A landscape with many peaks, sampled at points; each row gives a point and its height.
A climber steps from a point to the highest of its 2 nearest points, and stops where none of them is higher. Distance is the straight distance between rows; heights are no part of it.
rubiz: -20 -18   4  25  -2   8   7 -10 -24  26 -22 -16 -12  34 -12  68 -40 -24 -18 -23   3   9   0  (h 2.91)
Tano:  54   9  -7 -30  -6  -4 -23  40 -71 -26  19 -12 -27  21  -6 -30  -2  -4  47  -2  -6  27  34  (h 0.83)
Fited:   7 -14 -21  25  44 -40  -3 -15 -11  10   4  -4 -37 -19  40  12  37   2 -13 -21 -16 -34  -5  (h 5.35)
Potug: -15  17   0  -4 -23  27  17  12 -17  -2 -16 -25  -8  15   7  -6 -26 -13 -24  27  19 -12 -11  (h 1.86)
Gole: -59 -16   8  20  -2 -11   6  25  27  -3  11  22  13 -12   0  17   2 -25  -2 -21  40  18  16  (h 6.66)
pigot:  36  26   6  -8 -41  -1 -29  45 -35  -7 -22   0  36  26 -17 -30 -45   4  36  65  14  20  23  (h 4.97)
dukov: -37  25   0  27   5  54   1  24  27  -1 -21  -1 -26  -1 -44  38  10 -22  -3 -15   1   9 -24  (h 4.00)
tidat:  18   8  -8  52  48 -10 -10 -29  -6 -18  -3 -13   2   9  -3  -8  13  25  10  29 -41   2  -9  (h 6.60)
nul:   9 -11  12  -3  18   9 -24 -23 -47   6   3 -22  77  41 -17   4 -42  34   9   3  -3  -4  23  (h 6.44)
bekar: -10 -10  11 -42  -5  -7  -3  -2  -3 -10   1  11  50  46   1  -4 -18   6  10 -11  -3 -35   8  (h 6.81)
zitub:  20   1 -19 -46 -10  19 -18  33 -28 -22  17  -1 -10 -26  14  -8  -7  -6 -23  18  38 -45   6  (h 0.16)
Git:  -9   9  -2 -40 -26  37  31   5  26  -8 -21 -32 -56   8 -14  -7  -1 -15 -36  26  16 -15 -19  (h 1.65)
butum:  24   7   2  30  14 -13 -14 -10 -33 -16 -13 -37  -9  15 -26 -34   4  45  21  35 -42  19  12  (h 6.35)
Rok:  16  25 -47  -3  38  -3 -37   6 -37   3 -13  -1 -41   1 -14   3  56  -4  15  12 -45   5 -32  (h 3.72)
ruba:  -6  18  19  34  25  43   1   7  -1  40  10 -22  20 -59  19 -39  41  27  -4  20 -21 -18 -27  (h 5.62)
vab:  -9   5   8 -42  12  -8 -23  18   0   5 -18   9  87  50  -3 -28 -34   7  30  30  33 -49  49  (h 6.47)
nub:   8   2 -29  19  24  31 -32 -12  -3 -29  12 -25  19 -50   7 -15  23  21   0   7  11 -49 -22  (h 6.01)
Senod:  12 -32  26 -14  12 -35  17 -35  21  13   7  26 -38   8   7 -10  -8  11 -12 -19 -17  34  19  (h 5.78)
fim:  32  32  17 -22 -52   7 -14  47   0 -12  -6   0  47  -3   0 -37 -48  22  16  60  31 -26  21  (h 5.09)
zep: -23 -23 -10  33  49  -3 -35 -32  44 -15   3  39  68  -4  19   3  27   9  34 -28  -5  -3  -1  (h 2.77)
guv:  23  16 -39  56 -27  10  -4   8 -52 -28   6 -42   7 -13  -2  12 -35  -7  11  19  44  13 -23  (h 0.41)
dis: -12 -15  37 -70 -21 -15  15 -34  35 -13  14  26  13  28  10 -14   1   8  26 -65 -35  -3   0  (h 6.06)
fize:   8   6  -7  -2 -28  15 -15  31 -22   9  10 -24  -7 -19  48 -59  26  35   9  34 -28 -12   7  (h 5.84)
Tosi: -30 -26  -6 -22 -13 -41  -8 -40  60  -8 -25  21 -10   8 -29  37  12   6  20 -64 -17  -5   6  (h 4.09)
dazar: -22  -2  19 -25   9 -19  29 -14  53  23  -5  23  21 -12 -38  -7  41 -49 -14 -61  19 -22 -12  (h 6.82)
kufo:  -7  35 -10 -19 -20  48  22  22  12 -10  -1 -28 -65 -15   3   0  24  -5 -22  24 -10   7 -36  (h 1.49)
rason:  46   9 -37   1   7 -12  -6  -5 -59 -31  22 -23   0  43  48  17 -17 -22  29   4   8 -12  12  (h 0.63)
simi: -16  -7  30 -18 -48   5  24  39  22  39 -11  -1  -2 -17  33 -36 -13 -31 -14  15  62  -5  25  (h 6.09)
kun:  17 -23  -5 -30  17 -39   3   0 -20  36   9  37   7  -2  29  37  19 -29 -15 -29 -34 -12 -30  (h 2.54)
riraz:  -8  -4  19  -3   0  40   4  12 -11  -3  27 -24  14 -11  31 -50   9  22   3  19   1  -8  11  (h 6.15)
sis:  18   1  31   5 -12 -26  21  -6  42  -5  18  19   8 -53  33 -76  31 -16  -7  12  20  35   6  (h 6.04)
rasuk:  42 -13  -8 -32  19  -1 -37 -19 -48 -10   6 -18  31  36  -1 -13 -40  24  25  -9  11 -32  49  (h 6.24)
pifi:   2  14   6 -39   1   7 -14  28 -35   3 -13   1  83  55 -10  -9 -33 -19  16  25  14 -32   9  (h 6.59)
regef: -19  28  -1  51  26  41 -10 -41  48 -40 -10   1  -1   5 -29   2 -15  34  15  16 -11  10 -16  (h 3.23)
pozap:  -5   3 -16  49   3 -14  -2  -9  20  28 -42   7 -18 -24   1 -16  12   8 -27  64 -12  16 -39  (h 4.50)
tizik: -14 -11  -6  34  19 -25  -8 -61  72   5 -26  13   4 -25  -8 -28  24 -33   0 -26  50  19   7  (h 4.21)
Navi: -43 -42  16 -13 -24   9 -10  25   5  32 -21 -14 -27 -12 -20  -1  -4   1 -17  -7  33  11  37  (h 5.89)
bafin: -41 -11   3 -11 -33 -71  46 -41  60  -6   2   0  27  14  -1  36 -23   5  22 -63  21  -8  40  (h 3.88)
moz:  62   4 -28 -10  21  43  -2 -10 -46 -18   9 -61  56  28  16 -24  14   7  17  49   7  -2   4  (h 6.16)
suvo: -17   2   4  33  21   4  -4  20   1 -11  -6  22 -15  -2 -24  45   3 -14   6 -26 -25  21 -10  (h 3.85)
Zam: -17  -3 -14  25 -14 -53  -2 -23  15   0 -46   1  17  31 -49  67 -25  -8   8 -27 -32 -10 -15  (h 4.60)
Nuv: -35 -29  -4 -12 -13 -68   1 -49  69   9  -7  24  13   3 -31  22   4  -2  15 -65  26  18  47  (h 3.96)
vapi:  11  -4 -11 -47  13   9 -14  43 -51  -2  24  10 -40  13   5  14  21 -26  -4 -21 -22  17   7  (h 1.16)
dalin:  19 -20  -3 -31  -1 -52  16 -49  23  26  -2  19   1 -15  41  26  20 -22   1 -44 -19 -20 -33  (h 2.45)
medi: -62  10   7  55  -9   2   7  45  14  -9  -4  -2   5   6  15   7   1 -11  13 -15   0  20   7  (h 6.51)
ker: -23 -21  40 -35  -1   1  18  17 -14  51  -7  17 -24  31  17 -22  -2 -20 -18  -9   1  15  19  (h 0.33)
maf: -24   6  11  24  15  28   8 -36  68   7 -18  31 -11 -15 -70  41   2   3   2 -37   5  -4   9  (h 3.63)
Mit:   8  -3   2  27 -11  21   8 -27  34  34   7   1 -10 -71  10 -32   9   4 -40  29  30  11 -29  (h 5.42)
Fafar:   3 -26   0  46  42 -40  -7 -15   8  23  -1  11 -15 -45  11 -17  29  11 -19  -1  -2 -15   3  (h 5.28)
Gavev:  20  15   7  27  30  27   7  10 -48   0  40 -17  -1   3  28  -1  -4  13   5  16 -30  41  -5  (h 3.54)
foma: -34  12  17  -3   7  18  18  -4  38 -36  28  23  42   9  -3 -15 -10  -1   1   2  24   0  -4  (h 1.66)
Vumu:  -2  -6   3  13 -30  37  -4  16   4  36  26  -1 -43 -68  24 -11  11  26 -23   4   3  43 -11  (h 4.02)
tapi:  11   6 -33 -23  24  11 -17  17 -47 -22  28 -21 -63  -2  20  -8  32   4   4 -20 -17  -5  17  (h 1.04)
dod: -47 -11 -21   7 -10 -24 -10   3  12 -11 -12  23  29  27   8  20 -44  -5  -6  23  53  -3  27  (h 0.66)
kodog:  18  35   5  -3  -4  22  -1  18 -29  17   1   3  -3 -16 -24  -8  -1  19 -39  60 -35  44 -41  (h 5.29)
Votik:  -9  25   4  43 -16  30   0  19  31  48 -19   9  -7 -74   0 -34  49   8  -6  12 -22 -20 -49  (h 5.92)
tebul:  -3  11  -9  42   9  -6  26 -35  -9 -25 -19 -56 -44  43  12  13 -23   0   8  -9  -7 -17  -2  (h 5.41)
doke: -10  35  12  53  15  60   4 -32  57 -13 -17  24 -13 -20 -53  26  -5  21  21  -1   1 -11  -3  (h 3.45)
lan:  20  -3  29 -36   0   1  54 -88  43  26  -1  -1  10  18  27  11 -10   1   3 -37 -23  -3 -43  (h 5.90)
bag:   0  -1   6  30  31  -6  16 -13  24 -27  48  40   6 -24  40  16   8 -18  -7 -18   9   6 -14  (h 1.99)
Konum:  28  21  50 -38   0  -1  38  22 -46  18   6 -12   5  59  -5 -33 -20  10  -4  20 -45  17  18  (h 4.89)
vur: -45   4  38   2   9  38  14  29 -25  30  -1  -4   4  11 -24   1   6 -10 -15 -33 -12   0  -7  (h 3.21)
Mapod:   0  -1 -14 -42 -33 -17 -14   3 -26 -26  -2  -6  -3  61   4  23 -13 -10  49 -55 -34   2  17  (h 0.54)
Fibov:  -7   7  28 -26 -17   1  26   5  13  20 -11  11  34  -5   6 -41 -12 -21 -28  32  51 -19  -7  (h 6.28)
veno:  34   8   5 -33  51  -8  13 -29  -1  56  -2  20  33   8  32  16  61   1  -1  -3 -68 -11 -40  (h 4.18)
tago: -42 -11 -12  -1  -9 -51  29  -8  49 -27   5  -3   9   7 -20  35  -2 -14  -4 -37  35 -33  35  (h 3.79)
bov:  24  26 -32  33 -58   0 -11  30 -42  26  17 -52 -31 -31  24 -42  32  44  10  19 -45  -2  -3  (h 5.59)
fas:  33   7 -19  -4 -59   5   0  37 -36  28  19 -43 -65 -48  11  14  -3  21 -27  27  -5  16  14  (h 5.02)
guve: -24 -15  31 -38 -18  17   2   5  -7  19  24  23  22  58  47  15 -42  -1  27 -43   6   7  35  (h 0.42)
Fori:  16   2  61 -45   0 -19  36  -2  -5   8  18  26  17  48  -9 -15 -10  25  -2  -4 -62  30   7  (h 5.26)
febo: -28 -14  -3  20 -12 -19  -8 -12  41 -22 -13  -3   6 -43 -36  -9   0  24 -18   8  43 -18  19  (h 6.39)
meda:   0  15  26 -10 -78  17   1  47  15  19   2   2  24 -20  14 -37 -57  35   2  36  27 -17  31  (h 5.30)
tob: -26  16   4  -4  -6 -11  16  -4  29  14 -28  30  44   6 -13  63   9 -26  22 -69 -20 -31 -41  (h 6.96)
Molo:  -4  32   3  -2 -39   2 -12  39 -25  -7 -27 -16   0  56 -26 -15 -53   1  48  30  31  31  45  (h 4.85)
Gipid: -12   1  -7  24  -1  35   7  21 -44  13   2 -27 -43  23  12  49 -35 -24 -23   4  10  40  -9  (h 3.05)
sune: -25  -2  30 -31  -3  19  25  29 -10   9  -1  21   2  43  39 -21 -17 -23   8 -18  16   2  30  (h 0.36)
rupof:  43   4 -25 -29   5 -14 -27  36 -78  -5  14 -26 -51  -3  14 -12  13   5  12   8   8 -16  36  (h 0.92)
pagap: -51  12   2  49  14  29 -36  27   5   4 -13   7  29 -40 -19 -22  31  15  20  -5 -12  -5 -16  (h 3.09)
Vup:  21  -9 -17 -15 -58  19  10  21   1  40  32 -15 -56 -68  47 -14  18  18 -33   7   6   6  -6  (h 4.45)
piro: -16 -30  -4 -13   3  -1  -4 -69  47  25  -9  13  -2   3   9 -20   8 -27 -12 -42  46  14   3  (h 4.06)
sovat:   1   3   8  34 -46   4   4 -17  59  30   7   3   8 -71  26 -59  18 -23 -16   2  27  30 -16  (h 5.73)
Depen:  35  -8 -20 -25  14   3 -30 -15 -32 -23   6 -11  -7  24  22 -26 -14  19   6  36   3 -18  20  (h 6.45)
fuzef:  -8  28 -22  52  19  -9  11   8  -1   7 -42  -7 -18   7  -2   9  22 -28 -10  45 -25 -14 -44  (h 4.79)
dolo:  34  -9  12   7  15 -37  40 -47   1  -2   3   3  -1  12  14  10 -38   5 -38  31  12 -15  -5  (h 6.48)
Sater:   5 -42   0 -23  -4 -30   7 -11  34   5   8  34   5 -23 -29  33 -13 -45 -34  -4  54  22   9  (h 2.60)
dele: -27 -31  -5 -24 -20 -15  12 -14  17  -9  -9   2 -32  52  11  32 -22  -7  10 -48   9  -1  33  (h 0.82)
Linaz:  -7 -21   2 -51   3  -9   6 -39  14 -10  14  15  24  31  27  -8  10   9  17 -45 -13 -37   4  (h 6.49)
vog:  25   9  21 -20  16  44   6  27 -39  -6  12 -37  54  50   3 -44  16  10  20  31 -42  26  18  (h 4.01)
nopa: -33 -27  16  14   8  -4   0 -23  44  40 -18  28   0 -14 -51  48   0 -12   0 -54  15  16   7  (h 3.69)
Pigut:   2 -13  12  30  -4  -6  35  12  28   5  -2 -23 -67 -40  -6   8  23  -4 -17 -11   2  -2   9  (h 5.36)
lag: -27  -4 -25  35  -5  -8 -22 -10  61 -25 -35  26 -22 -28 -14 -16  15   7  -4  47  -3  22 -18  (h 4.03)
pim: -27  -4  12  57  16  -8  -4 -17  37  21 -27  16  21 -41 -31  -5  -2  14 -12   1  29   3   0  (h 6.61)
rane: -16 -18   3 -10 -22   1   7  -4  10 -20 -17 -13 -59  49   4  21 -39   0   3   3  15  16  39  (h 0.94)
feseb: -24  15  -1  13 -21  12  -6  38 -44  -4 -19 -31   4  66  -2 -29 -19 -18  36   9  -5  26  28  (h 4.68)
buzad:   4  20 -45 -10 -14  -8   2  20   1 -49 -28  -9 -16  27 -33  19   5 -37 -15  36   3  -8 -29  (h 2.13)
pugi:  -3 -19  27 -36   3  -8  29 -12 -19  50 -15   9  -7  35   5   4 -15 -14 -30 -19 -20  -2 -18  (h 0.30)
pilol: -25   2 -17   3 -28 -34  -5 -36  51 -16 -51   6 -10  16 -31  82  -7  17  39 -55 -33  -6 -13  (h 4.35)
bava:  19 -13  12 -25  -8 -19   4 -36   8 -21   0   6 -28  25 -25  19 -30  23 -12 -20 -25   2  13  (h 5.44)
zonoz:  44  21 -27  15 -39 -24 -13  28 -51  13   3 -55 -47 -41 -16 -22  18  37   0  25  -9   3   3  (h 5.37)
rilak: -26   2   8  31  14  21 -16 -19 -20   2 -16 -20  37  48 -14  -3 -37  24   7  15   4   8  11  (h 6.23)
rad:  34  39 -32  -6  27 -17  -3  34 -53 -15  12 -16 -13   1 -16 -10  63 -18  22  10 -45   7 -34  (h 3.56)
Tus:  -7  -2   3   5  51   6  17 -41  58  -1  -3  11   0   3  15 -49  61  -7  12 -11 -24 -13 -19  (h 4.73)
midol:  -6  -9  33 -63  -9 -16   7  10  12 -14  12  44   2  40 -19 -12  -6   6   4 -25 -32  22  19  (h 5.60)
leda: -35   3  40  13 -12  32  22  28 -10  39  -2 -12  -9 -26  17 -29   6  -6 -22  -9  16   5  -7  (h 3.28)
zaz:  26 -18 -16 -33  11 -23 -26 -15 -33 -20   7   9  23  -7  -8  19 -17  -3 -26 -14   8 -45  -5  (h 2.85)
rer:   3  -7 -20   7 -10  -2 -35  31 -45 -22  18   3  18 -13  -2  35 -49  -2  -7   1  60   3  41  (h 1.24)
Fuzak:  11 -11   6  13 -28 -26  -8   7  12 -25   2 -12 -13 -48 -19 -25 -14  42 -23  27   8 -11  17  (h 6.07)
Mut:  19 -34 -32 -37  34 -34 -29 -31  -1  -1  -1  29  16  12  28 -14  25   0 -13  17 -14 -31  -8  (h 4.58)
lopi: -39   6  32 -24 -44  -5  24  43  13  -7 -17 -12   0  19 -49  13 -31   1 -19  18  32   9  39  (h 5.66)
mul: -36  14  23  43  18  35 -18  38 -31  39 -23  -2  18 -18 -32  -1  11  -7  -3  -6 -13  -1 -24  (h 3.16)
tak:  -2  -8  -3 -25  -2  -9   0  23 -28  -9   3  -8  13   0 -37  29   2 -21 -27 -23  22 -43  -5  (h 2.97)
dimik:  26  25 -11 -26  43  13  13 -15 -15  30  15  32  16  18  19  39  26 -14  -6   5 -66   4 -57  (h 4.05)
Gize:  -3  15   2  42 -23  51 -23  19  -5  32  -1  -1 -19 -43  -3   2 -15  39 -17  31 -22  53 -29  (h 3.76)
zupef:  54   2 -26 -14  34  50 -13   0 -34  -4 -10 -62  51  38  -8 -37  42  21  32  45 -36  32  -4  (h 5.88)
tapur:  19 -15  -6 -39  34 -10   4 -37  16 -31  30   3 -13   0  20  -6  26   9   4 -44 -15 -38  -2  (h 6.13)
lor:  52  13 -26   2 -32   1  -2  31 -75  -5  11 -33   5  -9  -6   7 -37 -20  -2  36  44   0 -10  (h 0.34)
seg:  16 -18 -15 -28 -24 -15 -18  34 -24 -25 -11  -5 -40  29  -9  19 -35 -17  13   6  26   6  47  (h 1.08)
vak: -37   0   3  24  29   6 -31  -6  19  11 -17  45  31   4 -11  35  24   2  47 -66 -33 -15  -9  (h 2.92)
pif:  29  23 -42  -5  -7 -13 -21  37 -32 -44   9 -25 -21 -21 -21 -21  37 -14  26  13  -2 -14 -12  (h 3.42)
vit: -17  12  -6   8  19  33   1 -11  20 -37  36   3  -3  -7   8   7  -5   5  -5  -8  15   3 -11  (h 1.82)
Tas:  34  -9 -33 -23  17 -16  -9 -12 -59  -5  21 -10  -2  -3   4  55  -3 -27 -12 -38  -5 -31 -25  (h 2.71)
Nopi: -25  27  23 -17 -19  16  11  31  30 -55  28   5  53   3   2 -45   3  15  18  11  12 -22  29  (h 1.47)
durep:   5  19   4  -2   4 -10   5 -16   8  -2  -8  13  38 -13  14  56  20 -15  47 -68 -53 -47 -42  (h 6.78)
zemog:  -5 -13  -9 -18  -3 -16 -34  11   7 -41   7  44  40 -21  -6 -17 -10   3 -12  37  25   7  -2  (h 5.34)
loz:  61  23 -25 -15  22   8  14  11 -43 -31  42 -37  -3  21  59 -21  12   2  27  36   1 -14  19  (h 0.75)
Nipo: -16   4 -18  34  -3  -3  -6 -22   0 -32 -22 -48 -23  33 -38  11 -22  22   7  -7   6  -3  15  (h 5.65)
paz:  -5   5  14 -23   5  -2   5  12  18  18 -18   9  57  22  32 -39 -30 -16   8  35  58 -54  29  (h 6.46)
Zitok:  26  -6 -45 -13  50  -8 -18 -48  -4 -17  10  -4 -30   0  23  20  28   7  -4 -17 -11 -42 -17  (h 5.68)
Tutiv: -62  32 -11   9  -5  39  -4  22   4 -15  -8  -6   7  47 -37  16   3 -24  11 -20  -8  17 -12  (h 4.17)
sezim:  14  -8  23 -22  20   9  -2   8 -31  -4  29   0  44   3   6 -22  -8   8 -13   6  -4 -18   8  (h 6.50)
gifom:  28   2  15  -7  14  -9  46 -53  16  17   7   3 -14  16  28  30 -17  -2 -18 -20 -19  -9 -28  (h 6.17)
bub:  15 -30 -20 -43  13 -20 -31  -7   7 -18   1  28  12 -14  15 -41  14   6 -18  49  24 -26   2  (h 4.93)
lader:  10  23 -36  25  -7  -8  -4  30  -4 -44  -2 -29 -31 -41 -20  20  36 -25   7  -2   5 -35 -25  (h 3.25)
Sipo:   0  -2 -19 -13   8  22 -14  37 -16  -6  18  20 -62  -3  12  31   9 -21  -7   8 -16  54  -6  (h 1.26)
febep:  59  20  16 -37  15   6  30  13 -12 -27  36 -26  10   6  37 -45  21  18  -3  47  -8 -39  19  (h 0.91)
Rin: -12  -3  -5  26  51  30 -25 -25  21 -28  37  29  78  -4 -11  24   2  28  30 -21  -8   9  -3  (h 2.63)
karok:  10  17  18 -18  28  29  30 -55  48  25  -1  34  17  17  20  23  13 -13   8 -24 -49  14 -53  (h 5.58)
Nufe:  20  -6  10  37   5   5   8 -21  -5  17  10   8  -8 -53  19  -3 -21  24 -44  43  25  30 -14  (h 5.45)
gilos:   4  -2   4 -17  38 -14  -2 -35  30  26 -18  19 -19  10 -17 -29  38  15   1  -2 -52   5 -16  (h 5.01)
sil: -22  15 -24  34  25   2 -11 -20  63 -55  -8  39  -1 -12 -23   9  12  -4  16   9  -1  -1 -18  (h 3.44)
meti:   4  -7   8  26  30 -15  36  -3  14  11   7 -13 -53 -23  17  34  23 -24 -17 -42   3 -25  -5  (h 5.20)
pip:  19   3  13 -28  33  24   0 -63  37  42 -17  49 -17   6  -8  -2  33  10   5 -16 -60  24 -35  (h 5.27)
Vupo:   3  23 -19   9 -35  72 -18   3 -31  20  19 -37 -29 -13  17 -10 -20  25 -13  33  -7  45 -23  (h 3.50)
bot:  -8  15 -38  28   9  49 -32  21 -35 -17  15 -15 -12 -16  17  14   9 -16   0   5   0  11 -25  (h 1.44)
vom: -25 -37   4   0  13 -20 -10 -30  10  13   3   9  10   1  24 -28  -8  -2  -7 -24  59  -9  38  (h 3.97)
bev:  -3 -29  -7 -28   2 -17   2  12  38 -13  -4  22 -30 -27 -27  26  25 -37 -31  -1  14  -2 -10  (h 2.44)
val:  -9  12 -12 -12   3 -28  14  16  32 -27 -24  20 -23  10 -36  26  22 -30 -15   7 -23  -4 -29  (h 2.29)
rar:  16   6  23  37  29  -7   0   2  -5  35   9  13  10 -59   1 -29  31  20 -15  24 -15  11 -20  (h 5.43)
vug:  37   2  -8 -20   5  22   3   7 -52  -4  -6 -39  83  59   5 -10   0 -18  22  26   0 -16   2  (h 6.41)
pupe:   0  26 -22  35  12   4  13  -7 -27  -1 -32 -49 -29  47   5  -7   6 -17   9  24 -18   5 -25  (h 5.10)
Kikup:  28   8 -10  -9 -27   6 -11  52 -62   8  12 -28  -8 -40  16   3  -9 -14 -18  14  43 -30  11  (h 0.27)
toz:  40  42 -27  -1  56   3 -12 -14 -24  24  -1  20 -12  13  -4  28  61  -5  19   9 -69   9 -37  (h 3.90)
Zov: -32 -19  32 -16 -59  10  16  50  27  19  -4 -32  -9 -22 -49  28  -5 -10 -23  10  27   4  23  (h 5.79)
Povi: -27 -44   2 -31 -22 -33  12 -32  25  28 -10   7   0  34  31  16 -30 -12  13 -58  53  -7  55  (h 0.78)
divil: -45  22   6  58  33  34 -17  13  29 -13   3  43  12 -21 -22  13  30   2  41 -42  -5  -9  -6  (h 3.00)
Mugor:  22   0 -16  -2 -26 -17 -37  19 -21 -24   0  16   8 -29  -5 -29 -11  19 -14  61 -12  25  -9  (h 5.71)
seket: -12  -6 -26  12  10  13 -27  15 -42 -17  22   6  15   9  18  26 -20 -20  -5   0  23   8  -2  (h 1.31)
tik:  26  12  35   0  34  29  15  18 -37   6  42 -18  47  28  11   1   3  10   4  11 -62  43  -3  (h 3.74)
Rur:  22  30  52 -44 -12  34  18  37 -17 -17  10 -12  27  51  -5 -52  -2  14  17  38 -30   8  17  (h 4.41)
niv:  -8 -39  22 -28 -39  25 -10  11   7  39 -14 -29 -37 -42  -3 -32   4  12 -29  -3  50  -9  23  (h 5.67)
kofa:  -2 -17   3   4 -41  -4  20  28  21 -15   8 -32 -43 -43   1   3  -5   8 -20  12  34 -21  22  (h 5.69)
Rilan:   9  20 -12  -5  14  -8  21  25 -16 -41  23 -11  -4 -24  -1  18  24 -26  -4 -26  -3 -44 -15  (h 3.10)
kopa:   2 -17 -22 -32   1  -2 -50   5 -43 -23  -3   7 -13  56 -11  -1  -3   1  35 -31 -31  19  12  (h 0.65)
duba:  -4  10   7  35  32   5   7 -52  78 -11 -21  19   4 -34   2 -42  41  -8   6  -1  17 -14 -15  (h 4.44)
dipam:  24 -35  33 -23   9 -46  28 -20 -17  76 -19  25 -12   6   8 -10  -7 -22 -49  12  -5  13  -4  (h 0.26)
selu: -20 -29  28 -32 -26   4  -6  34   2  30   7  25   8 -22   3 -24 -19 -22 -14  -5  64   6  41  (h 5.99)
Tidi: -32 -27  -4  21  15 -23 -30 -48  28  24 -15  41  47  -9   3  21   6  16  28 -57 -10  -9   0  (h 2.86)
bef: -19  17  27  47 -32  13  14  56  18  41   3   4 -12 -63  -1 -26  32   6  -3  -2 -35  19 -27  (h 6.18)
Nuna: -36 -16  13  12 -11 -25  19  14  49  19  -3   4   6 -25 -16   3  32 -52  -8 -31  50   0  15  (h 6.74)
Radaz: -36  17  38 -22 -57  17  12  47   4  21   2   5  33 -13 -24 -24 -42  28 -14  12  47   0  37  (h 5.50)
Bilo:  22 -18 -22 -16  50 -27 -23 -38   1  28 -17  13  35   7  23   4  49   4  11   5 -61 -35 -35  (h 4.32)
Kis:  11  27 -33   1 -44   3  13  41 -18 -27  -8 -16 -10  -2   6  -5  -5 -30 -22  56  11 -10 -33  (h 2.00)
nusir: -14   1  36 -20  -9  -6  15  18  36 -17  14   6  21   9  24 -60  -4  17  17  13  30 -25  35  (h 1.32)
Ziv: -41  -1  13  14  -4  -6  -2   5  17   6 -13  21  24  15 -54  52 -26   0  -1 -24   0  24   4  (h 3.75)
Gule:   3 -34  -6 -37  -5 -25 -13 -20   6  -1  13  31  30 -22 -36  22 -27  -4 -44 -12  47 -24  13  (h 2.70)
govo:  28   5  11  28  49  24 -11 -36  22 -20  25  35  43  -2   0  40  -1  32  37 -23 -48   9  -9  (h 2.46)
Ponet:  14 -16  17  -3 -37 -20   8  -2  44 -14  11  19 -23 -48  24 -61   3  26 -12  31  23  34  12  (h 6.42)
Bugik: -17 -34   2   1 -32 -63  23 -29  27   2 -28   2   4  32 -16  71 -45   6  -7 -25   1  -4  15  (h 4.75)
mema:  43   0 -40  20  -5 -21 -13 -21 -43 -49   9 -30   1  19  -1  19 -37  -3   5  15  42 -11   3  (h 0.51)
finem:  17  25  -9  36 -23  39   7   9 -55  21  -1 -47 -36  -2  15  14 -37  10 -18  41   2  46 -10  (h 3.26)
vizo: -24  11  17  32   3  14  35   2 -10  33 -13  -3 -14  40  15  50 -16 -32  -3 -38 -33   9 -30  (h 2.83)
legog: -33 -19   9 -34 -21  -9  -6   6 -32  -3  13   4  20  38  31  37 -16   2  31 -73 -24 -10  17  (h 0.47)
dubo:   3  31  -5 -10 -21  12  17  43 -20 -12  15 -10 -73  -3   1   5  20 -11  -9  14 -33  42 -15  (h 1.37)
Legub: -41  13  36  41 -14  10  14  53  18  -8  12   5 -14 -38 -15 -11   8   8   8 -17 -18  31   2  (h 6.34)
lamin:  19   4 -27  44  -4 -24 -17 -24 -38 -29 -23 -41 -14  33 -67   2 -25  17  30  18  12  39   1  (h 5.91)
lura: -14  10  20  29  -3  19  15  42 -31  25   4 -14 -18  -7  28 -13   4  -3  -7  15 -22  23 -15  (h 3.38)
fevu:  33   6 -24  34 -20 -22 -15  -7 -52 -32 -11 -54 -29  10 -41 -38   2  23  50  20   1  27  -1  (h 6.12)
neb: -28 -41  -6  -7 -22 -48   1  -9  30  13 -11  31   3  30  16  35 -44 -17   3  -9  52  29  54  (h 0.74)
kevu: -41 -10  10  45  28   2 -16 -46  20  12 -25  -1  27  13 -25 -10 -20  34  -7   8   5   4   8  (h 6.43)
gire: -28 -23   0  -8 -25  21 -18   7   2  53 -37 -27 -25 -42 -13 -36  22  18 -39   8  18 -19 -10  (h 5.33)
finur:  19 -24  -8   8  10 -60   5 -52  56  -1 -11  40  -8 -29  10  43  13 -15   4 -44  -2 -12 -14  (h 2.31)
Nen:  42   2  25 -37  -2  -6  17  12   4 -16  26   4  -2 -11  31 -55 -17  20   0  27  27 -38  40  (h 1.14)
vule:  14 -14 -19  -4 -41   1 -42  48 -48  -6  -4  -4 -26 -11  -4   7 -32  -1   5  30  37  15  39  (h 1.17)
Bizo:   0  29 -19  42  46  65  -2  -9   4  -8  13  12 -18 -26   8  39   6   0  -2   2   0   9 -28  (h 1.62)
foli:   9 -31   2 -17 -16 -39  10 -52  20 -12   4  30   5  15  13  52 -44  12   0 -29  -6  14   1  (h 5.00)
Lelok:  21 -10 -17 -18  37  -6   0  14 -48   8  37  14  -4 -25  39  32  13 -27 -21 -28   4 -21 -12  (h 2.61)
vufu: -30  12  -6  -5  -4  28  -6  10 -20 -18  -3 -11  14  73  13   3 -18 -19  29  -9 -15  16   6  (h 4.43)
Bogev:  19   2  -9  47  39 -26  12 -34  35 -29  17  40   2 -23   7  42   5 -11  14 -28  -6 -18 -11  (h 2.12)
Nedef:  28  16 -20  16  42  10 -21 -26 -14 -31  10 -35   7 -21  -6 -27  27  35   4  25 -26 -29 -13  (h 6.31)
dad:   2   8   3  15  15  21 -25  14 -18  -6  -7   9  26  -5   1 -14 -13  16 -14  62 -23  32 -15  (h 5.47)
Puno:   3 -23  28   9  -1 -23   9 -10  30   1   7  26 -41 -12  32 -39  -7   1 -13  12   6  47  19  (h 6.02)
difu: -44   9  12  -2  -5 -31  21 -13  43  15  -7  27  55  -5 -47  33  15 -20   9 -67   7 -34 -13  (h 6.88)
vodov:  17   0 -23  -1  -2  -5 -42  23 -59 -29   6  -8 -13  31 -32 -30   9  -5  51   2 -22  52  14  (h 0.76)
zutu:  -6  -4  -1 -12  -2  11  38 -22  62  -5 -16  -9 -52 -13  -6 -22  15 -16 -28  19  12 -11 -22  (h 1.46)
mos:  26   2  10  43 -31 -19  15  12  -5  16   6 -18 -31 -59   2   1 -18  33 -41  40   7  10  -5  (h 5.74)
Pade:  49  -9  -2 -26  23 -18   3 -35 -22   0   6  -4  -7  13  35 -17 -12  26 -29  62   1 -19   6  (h 6.99)

Call two points neighbours if one is among the 2 nearest of the other. Go from one point of each pair to the other, from neighbour to neighbour, staying as high as possible. Name the lowest point that can't be avoided.
bekar / Ponet | meti
pim / tidat | regef
Mugor / pim | Gize
tob / Linaz | Fafar
nul / pim | rilak
nul / Pade | rasuk
Ponet / pim | Mit

Where does a climber stop that starts at each point below?
Kikup | Mugor
piro | Pade
bafin | Ponet
Kis | Mugor
pugi | Git
rane | Mugor
dipam | Git
sil | tidat
foma | Mugor
